A landscape with many peaks, sampled at points; each row gives a point and its height.
From any point a climber takes the steepest step (rise divided by distance) to one of its 2 nearest points. It stops when none of these is higher. Distance is the straight distance between rows; heights are no part of it.
Q701 h=511: 0.27; -0.14; -1.04; 1.34; 0.40; 0.17; 0.45; -1.02; -3.14; 2.38; 2.18; -0.27; 1.04; 0.95; 0.55; -2.43; -2.94; 0.03; 0.76; -0.25; -3.18; 2.25; 0.06; -1.47; 2.41
Q229 h=501: 2.98; 1.26; -0.24; 0.54; 1.49; -1.58; 0.89; 0.93; -0.34; 0.90; 0.60; -0.11; 2.20; 2.10; 3.79; -3.70; 4.13; 0.58; 2.70; -2.14; 2.08; -0.81; 2.00; 0.64; -0.14
Q377 h=439: 0.68; -1.34; -1.09; 1.48; 0.81; -0.51; 2.50; 0.08; -2.74; 3.19; 0.43; -1.87; 3.39; 1.57; 1.91; -2.05; -2.29; 3.59; 2.30; -2.20; 3.27; 1.95; 1.78; -0.14; -3.32
Q710 h=464: -0.76; -0.89; -0.81; 1.27; 0.65; 0.84; 0.15; 0.06; -3.70; 2.89; 1.54; -1.38; 1.28; 0.50; 1.83; -2.86; -3.58; 0.63; 0.19; 0.17; -1.18; 2.42; 0.57; -0.48; -0.27
Q433 h=428: -1.06; -0.32; -0.35; 0.91; -1.38; 4.11; -0.29; -0.01; 0.40; 1.43; -1.48; 0.66; 0.11; -1.63; 1.46; -0.54; -2.85; -0.81; 1.02; 2.49; 0.82; 1.20; 0.73; 0.44; -1.21
Q924 h=645: 2.67; 0.86; -1.13; 1.02; 2.14; -3.03; 1.40; -0.71; -0.91; 1.65; 0.35; -1.50; 0.22; -0.58; 1.44; -2.52; 1.46; 0.15; 1.71; -1.95; -2.03; 2.19; -0.09; -0.09; 3.61
Q34 h=496: -1.72; -0.22; -0.55; 1.20; -1.38; 1.99; -0.16; 1.97; 0.75; 1.46; -0.94; 2.16; 1.91; -1.77; 1.58; -0.19; -1.36; -0.51; 1.07; 1.17; 0.73; -1.54; 0.28; 0.49; -0.50
Q96 h=761: -0.10; -1.24; -0.22; 1.10; -0.84; -0.35; 1.38; 1.68; 0.33; 1.92; -0.36; -0.61; 2.16; 0.44; 3.48; -1.49; 0.78; 1.95; 1.51; -0.92; 4.03; -0.96; 2.68; 1.58; -3.22
Q181 h=57: 1.37; 0.28; -0.76; -0.78; -0.17; -3.85; -0.14; 1.97; 1.85; -0.83; 1.00; 3.07; 2.67; 0.84; 3.28; -3.97; 2.67; 2.54; 0.92; -2.28; 0.09; -1.84; 1.92; 1.36; 1.60
Q336 h=210: 1.30; 2.07; -1.07; -2.15; 2.57; -1.79; 0.04; 0.48; 0.67; -1.48; 2.48; -1.02; -2.29; 0.60; -0.84; 1.32; 3.83; 0.16; 0.47; -0.94; 0.13; -0.28; -0.77; 0.18; 0.81
Q43 h=433: -1.95; 0.45; 2.87; -2.01; -1.54; 2.34; -0.89; -0.32; 0.08; -3.59; 0.96; 2.43; -2.46; -1.60; -1.23; 5.38; -0.29; -0.38; -2.88; 0.00; -0.81; -2.81; -2.00; -0.06; 1.11
Q381 h=258: 0.17; 0.32; -1.01; -1.21; 1.34; -5.50; -2.08; 0.35; 1.07; -3.53; -1.75; 0.25; 1.54; 1.09; -2.50; 0.06; 4.25; -1.17; 0.85; 0.65; 1.11; -1.92; -0.04; -0.91; -2.83
Q615 h=342: 2.60; 3.28; -1.24; 0.23; 3.27; -5.78; -0.14; 1.44; -0.68; -2.80; -1.65; 0.10; 0.99; 2.68; 0.29; 0.44; 3.97; -1.30; 1.17; -0.59; 3.43; -2.11; -0.66; 2.16; -1.15
Q939 h=503: -2.00; -1.42; 1.07; -0.58; -3.84; -0.62; -0.97; 1.67; 2.39; -0.05; -0.91; 1.73; 1.41; 0.76; 0.22; -1.94; -0.55; -0.35; -3.19; 0.71; -1.05; -2.16; 0.80; -0.44; 1.17
Q688 h=158: -0.66; -1.95; 0.31; 1.31; 1.70; 3.09; -2.96; -3.92; -3.44; -1.93; 1.72; -0.84; 0.24; -1.99; -6.22; 4.47; -2.60; 0.33; 0.30; 0.69; -2.30; 0.53; -1.65; -0.98; 1.18
Q270 h=190: -1.26; -1.50; 0.52; -0.17; -0.30; 3.42; -2.63; -2.69; -1.17; -1.56; 0.13; 0.64; 0.19; -3.65; -2.23; 4.19; 0.38; -1.77; 0.42; 2.48; -0.37; -2.08; -3.24; -0.65; 1.02
Q550 h=85: 0.02; 0.75; 0.13; -1.99; -1.24; -3.11; -0.54; 2.50; 2.27; -3.18; 1.86; 2.72; 0.39; -0.28; 3.05; -2.78; 2.36; 1.84; -0.10; -1.78; 0.52; -0.90; 2.00; -0.12; 1.66
Q105 h=268: 1.70; 0.57; -2.14; 1.01; 3.72; -3.04; 1.79; 0.81; -4.18; 0.56; -0.58; -1.84; 2.60; 1.55; -1.47; -0.93; 0.12; -0.11; 2.67; -0.63; 0.51; 1.79; -2.07; -0.82; -0.72
Q969 h=237: -0.25; 0.20; 2.58; -0.15; -0.83; 5.48; -0.59; -0.99; 0.21; -0.61; -1.80; 0.59; -3.11; -0.65; 1.50; 2.05; -3.71; 0.34; -4.64; 2.14; 0.07; -0.63; -1.26; -0.58; -0.10
Q72 h=312: -0.54; -0.49; 1.30; 0.68; 0.89; 4.64; -0.03; -1.12; -1.99; -1.28; 0.72; 0.05; -1.19; -0.60; -2.03; 2.93; -2.42; 0.14; -0.51; -1.34; -3.14; 2.22; -2.12; -1.75; 2.84
Q312 h=348: -0.43; -0.48; 2.90; -1.86; -0.64; 3.38; -1.23; 1.23; 0.88; -0.32; -0.38; 0.96; -0.72; -1.77; 1.03; 1.74; -0.48; -1.37; -4.13; -0.58; -1.07; -1.56; -1.56; -0.76; 0.06
Q346 h=281: 1.89; 1.51; -0.75; 0.21; 1.71; -0.98; 2.35; 2.29; -0.97; 1.50; 3.02; -1.12; 0.02; 0.72; 1.84; -1.65; 0.82; 1.19; -0.14; -0.89; -0.02; 0.88; 1.13; 1.39; 0.83
Q610 h=392: 1.21; 1.74; -0.53; -0.91; -2.06; -2.84; 0.72; 0.05; 2.69; 0.13; 0.80; 1.67; -0.01; 1.87; 1.40; -2.21; 1.26; 0.52; -0.89; -0.77; -2.26; -1.68; 1.13; -0.43; 3.22
Q778 h=476: -2.90; 0.51; 3.44; -2.16; -2.80; 0.72; 0.05; 0.02; 1.61; -3.70; 0.65; 1.76; -2.42; -0.51; 0.62; 3.37; 0.53; -0.34; -3.04; -0.87; 0.57; -1.45; -0.24; -1.81; 1.74
Q371 h=696: -1.96; -1.23; 0.35; 1.35; -1.45; -3.32; -0.55; 0.58; 3.44; -0.62; -5.36; -0.69; 1.33; -1.08; -3.22; -0.89; 0.39; 0.37; -0.03; 0.80; 3.08; -1.93; 0.64; 1.57; -2.53
Q294 h=609: -1.53; -0.59; -0.09; 0.70; -0.52; 1.53; 0.99; 1.54; -0.75; 2.58; 0.17; -0.12; 2.54; -0.86; 4.04; -1.06; -1.15; 0.79; 0.80; -0.16; 1.40; -0.30; 1.59; 1.20; -2.49
Q167 h=388: -0.40; 0.62; 2.06; -1.08; 0.29; 3.49; 0.08; 0.64; -0.34; -1.47; 0.56; 1.09; -1.91; -1.50; 1.09; 3.74; -0.87; -1.07; -2.96; -0.78; -1.23; -0.89; -1.35; -0.76; 2.13
Q890 h=182: -1.57; 0.93; 0.35; -2.61; 1.03; 0.43; -1.07; -0.49; 0.98; -2.01; 2.15; -0.24; -2.43; -0.52; -1.34; 3.23; 3.25; 0.24; 0.06; 0.19; -0.06; -0.23; -1.30; -0.57; 0.06
Q27 h=271: -2.38; -1.31; 1.22; -1.21; -1.39; 3.47; -2.27; 1.63; 2.49; -1.42; -3.29; 1.49; 0.84; -2.56; -0.84; 1.52; -0.12; 0.21; -0.80; 0.79; 0.04; -1.18; -1.17; -0.22; -1.28
Q392 h=252: 0.89; 0.62; -1.23; 1.98; 1.10; 2.79; 0.87; -0.25; -0.22; 1.53; -0.82; -0.22; -0.27; 1.29; -3.26; 0.52; -1.85; -0.58; 1.66; 0.51; -2.86; 2.56; -0.77; -1.12; 1.12
Q944 h=208: 0.11; -0.17; -1.33; -0.84; 4.51; -2.72; -0.01; -0.73; -3.08; -0.31; 2.13; -1.91; 0.06; -1.62; -2.26; 0.93; 0.88; -0.78; 2.75; -1.30; 0.27; 1.44; -1.28; -0.28; -0.31
Q349 h=306: -1.96; -1.19; 2.20; -1.30; -1.42; 2.63; -1.21; 2.39; 2.21; -1.61; -1.96; 1.75; 0.39; -2.18; 1.57; 0.70; -0.44; -0.46; -2.88; -0.42; -0.78; -1.48; -0.43; 0.26; -1.73
Q10 h=347: 0.96; 1.34; -0.05; -0.50; -1.14; -1.41; 0.37; -0.18; 2.03; 0.26; -0.57; 0.69; -0.22; 1.79; -0.07; -1.08; 2.72; -1.20; -0.24; -0.25; -2.14; -1.37; -0.30; -1.69; 3.36
Q387 h=362: -1.43; -0.90; -0.27; 0.52; -0.56; -2.08; 0.46; 1.86; 0.70; 1.27; -2.24; -0.29; 1.42; -0.77; -0.27; -0.66; 2.11; -0.91; 0.97; 1.12; 1.96; -2.61; -1.39; 0.70; -0.01
Q978 h=592: 0.68; -0.08; -1.30; 2.16; -0.17; 0.41; 1.37; -0.69; -0.89; 3.99; 1.73; -1.29; 1.59; 2.50; 1.32; -2.37; -1.45; 0.56; 0.25; 0.27; 0.26; 0.48; 3.21; 1.54; -2.74
Q805 h=228: 0.25; -0.48; -0.18; 0.30; -0.26; 1.19; -2.01; -0.90; 2.07; -1.55; -1.93; 0.66; 0.15; 0.15; -5.13; 2.62; 2.39; -1.25; 0.29; 1.10; -1.85; -2.33; -2.38; -1.17; 1.90
Q123 h=291: -0.26; 0.27; 0.44; -0.93; -3.09; 0.47; 0.18; 0.60; 1.31; 1.25; 0.73; 0.27; -1.39; 1.94; 0.70; -0.37; -0.44; -0.47; -0.34; 1.46; 1.88; -0.22; 0.82; -0.31; 0.03
Q104 h=243: 1.65; 1.40; -0.74; -0.19; 1.87; -0.91; 1.10; 1.62; -0.10; 0.34; 1.81; -1.98; -1.18; 1.61; -0.12; -0.01; 2.28; 0.37; 1.33; -0.43; 1.01; 1.28; 0.09; 0.25; 0.30
Q980 h=512: 0.71; -1.19; -1.96; 2.39; 0.28; -0.04; 2.37; -0.57; -0.26; 4.23; -0.97; -1.81; 2.33; 1.59; 1.04; -1.71; -2.43; 2.15; 1.36; 0.17; 2.25; 1.20; 1.40; 1.26; -3.74
Q57 h=570: 2.03; 0.37; -1.45; 1.36; 1.52; -1.96; 1.06; -1.26; -1.95; 2.61; 1.17; -0.30; 1.31; 0.03; -0.25; -2.99; -1.41; -0.92; 2.44; -1.32; -2.84; 2.21; -0.31; -1.20; 3.65
Q923 h=443: -1.30; -0.04; 0.25; 0.00; -3.77; -2.95; -0.02; 1.56; 1.59; -0.75; 1.20; 1.96; 1.13; 2.05; 1.06; -2.78; 1.59; 1.28; -2.66; -0.68; -1.79; -2.16; 2.10; 0.37; 1.85
Q802 h=516: 1.28; 1.75; -1.96; -0.30; 2.49; -4.83; 0.61; 0.21; -0.88; -0.50; -0.03; -1.13; 0.09; -1.13; 0.45; -0.22; 3.41; -1.13; 2.08; -0.46; 1.32; -0.81; -0.87; 1.44; 2.05
Q467 h=730: 4.42; 0.96; -0.61; -0.51; 2.30; -3.33; 0.99; -0.22; 0.38; 0.59; 1.55; -1.04; -1.47; -1.30; 1.28; -1.04; 1.86; -0.73; 0.94; -2.20; -1.36; 1.14; -0.45; 0.18; 4.08
Q81 h=251: -1.14; -0.54; 1.84; 0.58; -0.68; 5.16; -1.47; -1.51; 1.83; 1.21; -2.68; -0.93; -2.68; -1.34; 0.04; 0.73; -2.86; 0.97; -2.31; 1.82; -0.17; 0.65; -0.58; -0.13; -0.47
Q163 h=262: 1.15; 0.98; -1.03; -0.13; 0.93; -0.89; -0.48; -2.32; 0.08; -0.81; -1.39; -0.37; -0.16; -0.78; -3.95; 3.07; 3.28; -2.55; 0.89; 0.89; -2.44; -1.95; -2.67; -0.74; 2.92
Q691 h=343: 0.64; 0.64; 0.48; -0.10; -2.18; 0.02; 1.30; 0.36; 0.32; 0.77; 2.98; 1.05; 0.98; 1.82; 3.50; -1.99; 1.27; 0.40; -1.34; -0.84; -1.22; -1.26; 3.25; 2.06; -1.05
Q111 h=111: -0.19; 1.20; -0.14; -3.25; -0.25; -2.46; -0.66; 1.61; 3.31; -2.93; 2.01; 2.41; -1.13; -0.51; 1.26; -0.69; 1.68; 0.30; -0.02; -1.47; 0.47; -1.29; 0.50; -0.77; 1.86
Q611 h=247: 0.38; 0.24; 0.49; -0.86; -3.41; -1.76; 0.68; 0.91; 2.42; 0.68; 0.39; 0.86; -0.73; 3.66; -0.49; -1.96; 1.11; -0.76; -0.98; 1.57; 1.53; -1.23; 2.27; -0.37; -1.01
Q740 h=219: 0.24; -1.40; 0.33; 0.15; -3.54; -1.29; 0.87; 0.43; 3.56; 1.30; -3.79; 0.13; 1.59; 1.61; -0.28; -2.31; 0.49; 1.47; 0.49; 0.41; 0.92; -0.73; 1.81; 1.01; -4.03
Q829 h=185: 2.51; 2.51; -2.17; 2.19; 2.51; -1.98; 3.34; 1.24; -0.11; 1.85; -0.70; -0.07; 1.33; 1.97; -0.26; -1.39; 0.83; -0.93; 1.17; -0.78; -1.69; 0.19; 0.05; 0.33; -0.04
Q577 h=613: -2.63; -2.34; 0.69; 0.30; -2.57; -2.59; -1.56; 0.71; 3.49; -1.36; -4.55; 0.34; 0.45; -0.52; -3.33; -2.07; -0.73; 2.24; -1.35; 2.15; 1.87; -0.65; 0.33; 0.19; -1.54
Q192 h=441: -0.13; 0.38; -1.54; 0.53; 2.35; -3.39; 1.35; 0.86; -1.07; 0.95; -1.17; -1.25; 1.44; -0.43; -0.56; 0.26; 2.67; -2.15; 2.00; 0.13; 1.98; -2.40; -1.78; 1.02; 0.81
Q976 h=331: 0.32; 1.09; 0.33; -1.33; -1.09; 1.20; 0.16; -0.40; -0.19; 0.85; 1.67; -0.47; -2.59; 1.49; 2.08; 0.07; 0.37; -0.85; -0.18; 0.63; 1.40; 0.45; 0.63; -1.54; 2.22
Q565 h=282: 2.37; 0.57; -0.08; -0.36; -0.10; -0.27; 0.82; -1.96; -0.92; 1.70; 4.61; -0.52; -1.08; 1.40; 4.51; -2.47; 0.88; 0.37; -2.13; -1.39; -3.11; 1.00; 2.75; 1.15; 1.94
Q492 h=189: 0.12; -1.04; -1.31; -1.04; 3.59; -1.74; -0.36; -1.34; -3.57; -0.78; 2.70; -1.15; -0.10; -1.90; -3.19; 0.95; -1.16; -0.54; 2.03; -1.08; -1.73; 2.20; -2.27; -0.98; 1.70
Q328 h=266: -0.08; -0.55; 0.58; 1.65; -0.15; 5.40; -1.57; -2.17; 1.00; 0.95; -2.14; -1.30; -2.23; -0.37; -1.37; 1.18; -3.45; 0.69; -0.24; 1.36; -1.04; 1.98; -0.58; -1.41; 0.55
Q370 h=522: -2.20; 0.58; 3.01; -0.79; -3.48; 1.72; -0.68; 0.34; 1.65; -2.40; -0.25; 1.24; -2.29; 0.61; 1.93; 1.30; -0.34; -0.20; -3.17; -0.29; -0.18; 0.00; 1.47; -1.52; 0.24
Q446 h=232: -0.05; -0.33; -1.43; 0.53; 3.69; -3.78; 0.00; -1.00; -4.72; -0.16; 0.56; -3.27; 0.85; 0.51; -2.97; 0.27; 0.59; -0.71; 2.70; 0.05; 1.35; 2.24; -1.76; -0.01; -1.27
Q231 h=762: -0.59; -0.40; 0.52; 0.87; -1.44; 3.85; -0.23; -1.59; 0.81; 2.38; 0.94; 0.06; -1.32; 0.23; 2.60; -0.59; -3.29; 0.54; -2.91; 0.55; -1.09; 0.89; 2.57; 1.39; -3.57
Q190 h=346: 0.01; 0.28; 1.10; -1.31; 1.59; 2.22; 0.51; -1.00; -0.51; -0.62; 1.76; 0.28; -1.91; -0.68; -0.13; 2.89; -0.35; -0.95; 0.03; -1.55; -2.08; 0.44; -2.29; -1.81; 3.04
Q871 h=284: -0.28; -0.16; -0.15; 0.99; 0.67; 4.77; -1.07; -1.63; 0.25; -0.36; -1.17; -0.76; -1.78; -0.06; -3.17; 2.86; -1.52; 0.46; 0.54; 0.42; -1.41; 2.01; -0.95; -1.81; 1.01
Q666 h=164: -2.26; 1.00; -1.41; -0.86; 2.13; 1.75; -0.97; -0.37; -1.35; -1.66; 1.93; -0.27; -1.35; -3.12; -1.76; 3.67; 0.97; -0.59; 1.22; 0.99; -0.69; -0.12; -1.98; -0.61; 0.46
Q539 h=612: 1.44; -0.42; -0.15; 0.65; 0.84; 0.28; 0.85; 1.44; -1.16; 1.21; 1.24; -0.64; 2.71; 1.04; 3.96; -2.58; 2.34; 1.74; 2.43; -2.03; 3.84; -0.29; 2.57; 1.58; -1.63
Q638 h=171: -0.52; -0.83; -0.92; -0.21; 2.19; 0.21; -1.59; -3.09; -3.85; -1.40; 2.40; -0.06; 0.46; -1.88; -4.95; 3.15; -1.63; -0.51; 2.08; -0.13; -2.41; 1.08; -2.63; -1.59; 2.42
Q602 h=220: 1.19; 1.30; -1.22; 1.78; 1.04; 0.32; 1.43; 0.73; 0.93; 2.40; -0.70; -0.62; 0.46; 1.56; -1.42; -0.32; -0.16; -0.73; 0.75; -0.44; -2.47; 1.63; 0.72; 0.23; 0.35
Q145 h=274: -1.81; -1.11; -1.82; 0.17; 1.11; 0.51; -0.68; -2.27; -1.35; 0.54; -1.23; -2.18; -0.88; -2.83; -2.92; 1.78; -0.36; 1.21; 2.92; 2.53; 2.47; 0.87; -1.29; 1.43; -3.41
Q277 h=254: 2.40; -0.13; 1.13; -1.49; 1.10; 0.77; 0.50; -1.00; -2.07; 1.51; 4.56; 0.17; -1.48; 1.17; 3.60; -0.83; -1.43; 0.06; -1.52; -2.77; -2.70; 2.07; 0.75; -1.03; 2.30
Q160 h=255: -2.20; -1.19; 0.20; -0.20; 0.65; 2.82; -1.89; -3.07; -0.34; -0.53; -1.79; -1.55; -1.98; -4.44; -1.83; 2.43; -2.10; -0.15; 0.98; 2.71; 1.66; 1.67; -1.37; 1.34; -2.46
Q461 h=562: -1.55; -0.54; 3.41; -0.87; -4.30; 2.46; -0.65; -0.13; 2.37; -1.88; -1.42; 1.62; -1.52; 0.66; 2.12; 0.79; -1.31; 1.53; -5.14; 0.69; -1.04; -0.33; 1.01; -1.25; -1.31
Q227 h=390: -0.61; -0.76; 1.82; 1.83; -1.29; 4.51; -0.34; -1.85; -3.09; 1.57; -0.97; 0.16; -0.02; -1.01; 2.82; 0.27; -4.97; -0.93; -2.26; 0.36; -1.40; 2.01; 0.02; -1.56; 0.19
Q957 h=301: 0.46; 1.74; -0.77; 0.53; 0.72; -1.35; 0.04; -0.77; 0.42; 0.13; -1.25; -0.77; -0.57; 0.16; -1.28; 0.42; 3.57; -1.87; 0.95; 0.57; -1.21; -0.98; -1.39; -1.40; 2.87
Q569 h=300: -1.61; -0.94; -2.00; 0.66; 1.23; 0.63; 0.06; -0.60; -2.46; -0.45; 0.61; -2.12; 0.27; -1.78; -3.32; 1.78; -1.20; 0.11; 2.65; 1.43; 1.01; 2.34; -1.28; 0.21; -1.68
Q357 h=339: -1.09; -0.34; -0.33; 0.17; 0.86; 1.71; 0.32; 0.52; -1.99; 0.63; 0.75; -1.28; -1.30; -0.97; -0.45; 0.44; -1.10; 0.10; 1.19; 0.44; 1.20; 2.81; -0.61; -0.50; -0.34
Q689 h=355: -0.05; -1.90; -0.95; 0.17; 1.31; 1.21; 0.70; -0.01; -0.26; 2.20; -1.35; -1.01; -0.07; -0.38; -1.59; 0.07; -4.27; 1.82; 1.79; 0.57; 1.80; 2.15; -0.45; 1.28; -3.55
Q870 h=375: 0.81; -1.60; -0.97; 0.45; 1.46; -1.75; 1.63; 1.28; -4.92; 1.70; 1.58; -1.23; 2.95; 2.24; 0.77; -2.77; -2.14; 2.35; 2.49; -2.55; 1.34; 2.79; 1.39; -0.42; -1.33
Q526 h=206: -2.48; -0.48; -0.56; -2.41; -0.38; -3.79; -2.00; 0.87; 1.78; -3.76; 0.13; 1.53; 1.66; -0.52; -3.37; 0.19; 3.53; 0.40; 0.73; -0.73; 0.19; -1.32; -0.65; -0.76; -2.22
Q590 h=617: -0.39; 0.74; 3.22; -0.20; -3.53; 4.10; 0.82; -1.72; 0.98; -1.12; -0.99; 2.25; -1.46; 0.76; 3.64; 1.72; -2.90; -0.74; -5.21; -0.53; -2.51; -1.74; 2.12; -0.59; -1.53
Q520 h=423: -0.52; -0.53; 0.95; 0.68; -0.55; 2.45; -0.31; -0.18; -3.69; 1.42; 1.36; -1.64; -0.05; -0.32; 2.88; -1.37; -3.99; -0.12; -2.04; 0.84; -0.84; 2.86; -0.01; -0.68; -0.21
Q822 h=307: 1.14; -1.24; -0.23; -0.03; -0.35; 0.06; 0.84; -0.11; 1.94; 2.31; -1.64; -1.03; -0.52; 0.68; -1.56; -0.45; -1.73; -0.77; 1.01; 0.49; 3.08; 0.89; 1.24; 1.48; -4.20
Q621 h=319: 0.60; 1.25; 0.07; 0.54; -0.61; 1.04; 1.65; 1.28; -0.59; 1.89; 3.66; -0.43; -0.58; 0.45; 2.87; -1.25; 0.60; 0.92; -1.63; -1.22; -0.92; 1.10; 2.05; 1.70; 0.61
Q306 h=387: -0.62; -1.66; -0.53; 0.32; 0.53; 2.99; 0.04; -0.64; 0.99; 1.93; -2.33; -0.63; -0.94; -2.50; 0.97; -0.10; -4.56; 1.33; 1.01; 2.19; 1.66; 1.80; -0.06; 1.79; -2.68
Q807 h=559: -2.78; -1.58; 1.04; 0.29; -4.02; -2.13; -1.87; 1.36; 2.84; -1.01; -2.95; 1.65; 0.96; -0.04; -2.36; -1.47; -0.50; 0.53; -2.32; 1.53; 0.50; -1.80; -0.28; -0.56; 0.31
Q64 h=616: 3.55; 0.68; -0.64; -1.25; 1.94; -4.87; 0.77; 0.30; 1.81; -0.40; 0.35; 0.25; -1.12; -0.11; 0.17; -2.00; 3.87; -0.70; 0.39; -0.90; -0.23; -1.15; -0.59; 0.37; 2.78
Q781 h=669: -0.47; 0.02; -0.84; 2.12; -1.28; 2.26; 0.41; -2.38; -0.27; 3.38; 1.12; -0.66; 0.44; 1.00; 2.31; -2.28; -1.76; 0.05; -0.21; 0.63; -0.96; 1.23; 3.72; 1.74; -3.91
Q249 h=377: 4.33; 4.03; -1.74; 0.76; 4.56; -5.33; 1.29; 0.23; -0.94; -2.63; -1.29; 0.27; 0.22; 2.16; 1.81; -0.84; 3.70; -0.81; 2.02; -0.44; 2.44; -0.92; -0.51; 1.88; 0.32
Q770 h=259: 1.49; -1.00; -0.13; -0.22; -1.19; -1.65; 1.89; 1.03; 2.62; 1.54; -2.67; -1.15; 0.28; 1.77; -1.35; -1.06; 1.21; 0.07; 0.49; 0.19; 1.45; -0.44; 0.65; 1.55; -3.35
Q372 h=380: -0.42; 0.15; 0.84; -0.13; -0.02; 1.98; 0.45; 0.69; -2.35; 0.11; 2.09; -0.47; -1.35; -0.06; 2.17; 0.41; -1.95; -0.85; -0.27; -0.22; 0.30; 2.54; 0.08; -0.84; 0.89
Q993 h=233: -1.47; -0.86; 0.11; 0.10; -1.14; 1.00; -2.41; 0.71; 2.91; -1.37; -3.56; 0.61; 0.78; -1.37; -3.94; 1.13; 2.12; -0.31; 0.36; 1.61; -0.51; -2.18; -2.01; -0.51; -1.09
Q849 h=683: 0.37; 0.02; 2.14; 0.52; -2.52; 3.65; 0.41; -1.43; 0.68; 1.11; 1.08; 1.09; -1.67; 0.69; 3.15; 0.80; -3.40; -1.13; -4.69; 0.07; -1.85; 0.33; 1.83; 0.35; -2.22
Q269 h=317: -0.25; -1.08; -1.40; 0.82; 1.36; -3.32; 2.34; 1.42; -4.59; 0.30; 0.91; -2.21; 3.05; 0.93; -1.16; -1.57; -2.07; 1.26; 3.79; -1.14; 0.39; 3.09; -0.97; -0.96; 0.28
Q230 h=422: 4.04; 2.53; -1.74; 1.27; 3.81; -3.62; 0.72; -0.02; -2.04; -0.31; -0.67; -0.80; 1.34; 2.12; 2.74; -2.96; 3.72; 0.13; 2.23; -0.88; 2.07; 0.19; 0.62; 1.18; 1.25
Q307 h=408: -1.42; -0.68; -1.18; 1.29; -0.01; 0.24; -0.23; 1.14; -0.47; 0.84; -0.61; 0.73; 1.49; -2.46; -1.53; 1.26; -0.69; -2.04; 1.76; 1.28; 2.40; -1.53; -1.08; 1.43; 0.25
Q836 h=303: 1.11; 2.68; -1.53; -0.43; 1.93; -6.11; -0.87; 1.34; 0.61; -3.55; -1.91; 0.63; 0.53; 2.17; -0.66; -0.17; 3.59; -1.74; 0.48; 0.16; 1.17; -2.67; -0.36; 0.39; -1.23
Q527 h=395: 0.04; -0.34; 0.79; 0.25; -2.89; -2.28; -0.15; 2.12; 1.79; 0.44; 1.97; 0.76; 1.22; 2.26; 2.05; -3.38; 2.61; 1.56; -2.37; -0.88; -0.74; -2.08; 3.17; 2.20; -0.63
Q11 h=207: -0.61; -1.91; 1.88; 0.57; -1.54; 4.99; -2.61; -2.91; 0.95; -1.87; -1.93; 0.43; -1.74; -2.17; -2.72; 4.30; -0.84; -0.83; -0.79; 2.44; 0.59; -1.72; -1.55; -0.40; 1.31
Q966 h=139: -0.98; 0.08; 0.30; -3.24; -1.82; -2.69; -0.68; 1.30; 2.41; -3.44; 1.54; 3.36; -0.78; -0.34; -0.97; 0.92; 0.93; -0.23; -0.21; -1.71; -0.67; -1.34; -0.88; -1.23; 2.82
Q61 h=167: -2.03; -0.70; 0.70; -2.64; -1.67; -2.67; -1.71; 1.19; 1.91; -3.67; 0.57; 2.72; 0.23; 0.47; -3.17; 0.56; 1.92; 0.02; -0.33; -0.86; -0.78; -1.60; -0.60; -2.04; 0.69
Q303 h=222: -0.67; -1.00; 3.06; 0.00; -1.40; 5.35; -1.59; -2.06; 1.55; -2.89; -2.96; 1.11; -2.77; -2.78; -0.49; 4.46; -3.33; -0.27; -3.45; 2.33; 0.56; -1.29; -1.42; 0.56; 0.07

For each start below, name the point where the climber stops.
Q81 -> Q167
Q550 -> Q96
Q381 -> Q96
Q392 -> Q167
Q346 -> Q923
Q565 -> Q923
Q805 -> Q923
Q611 -> Q467
Q446 -> Q231
Q145 -> Q467
Q43 -> Q231
Q993 -> Q167
Q710 -> Q467
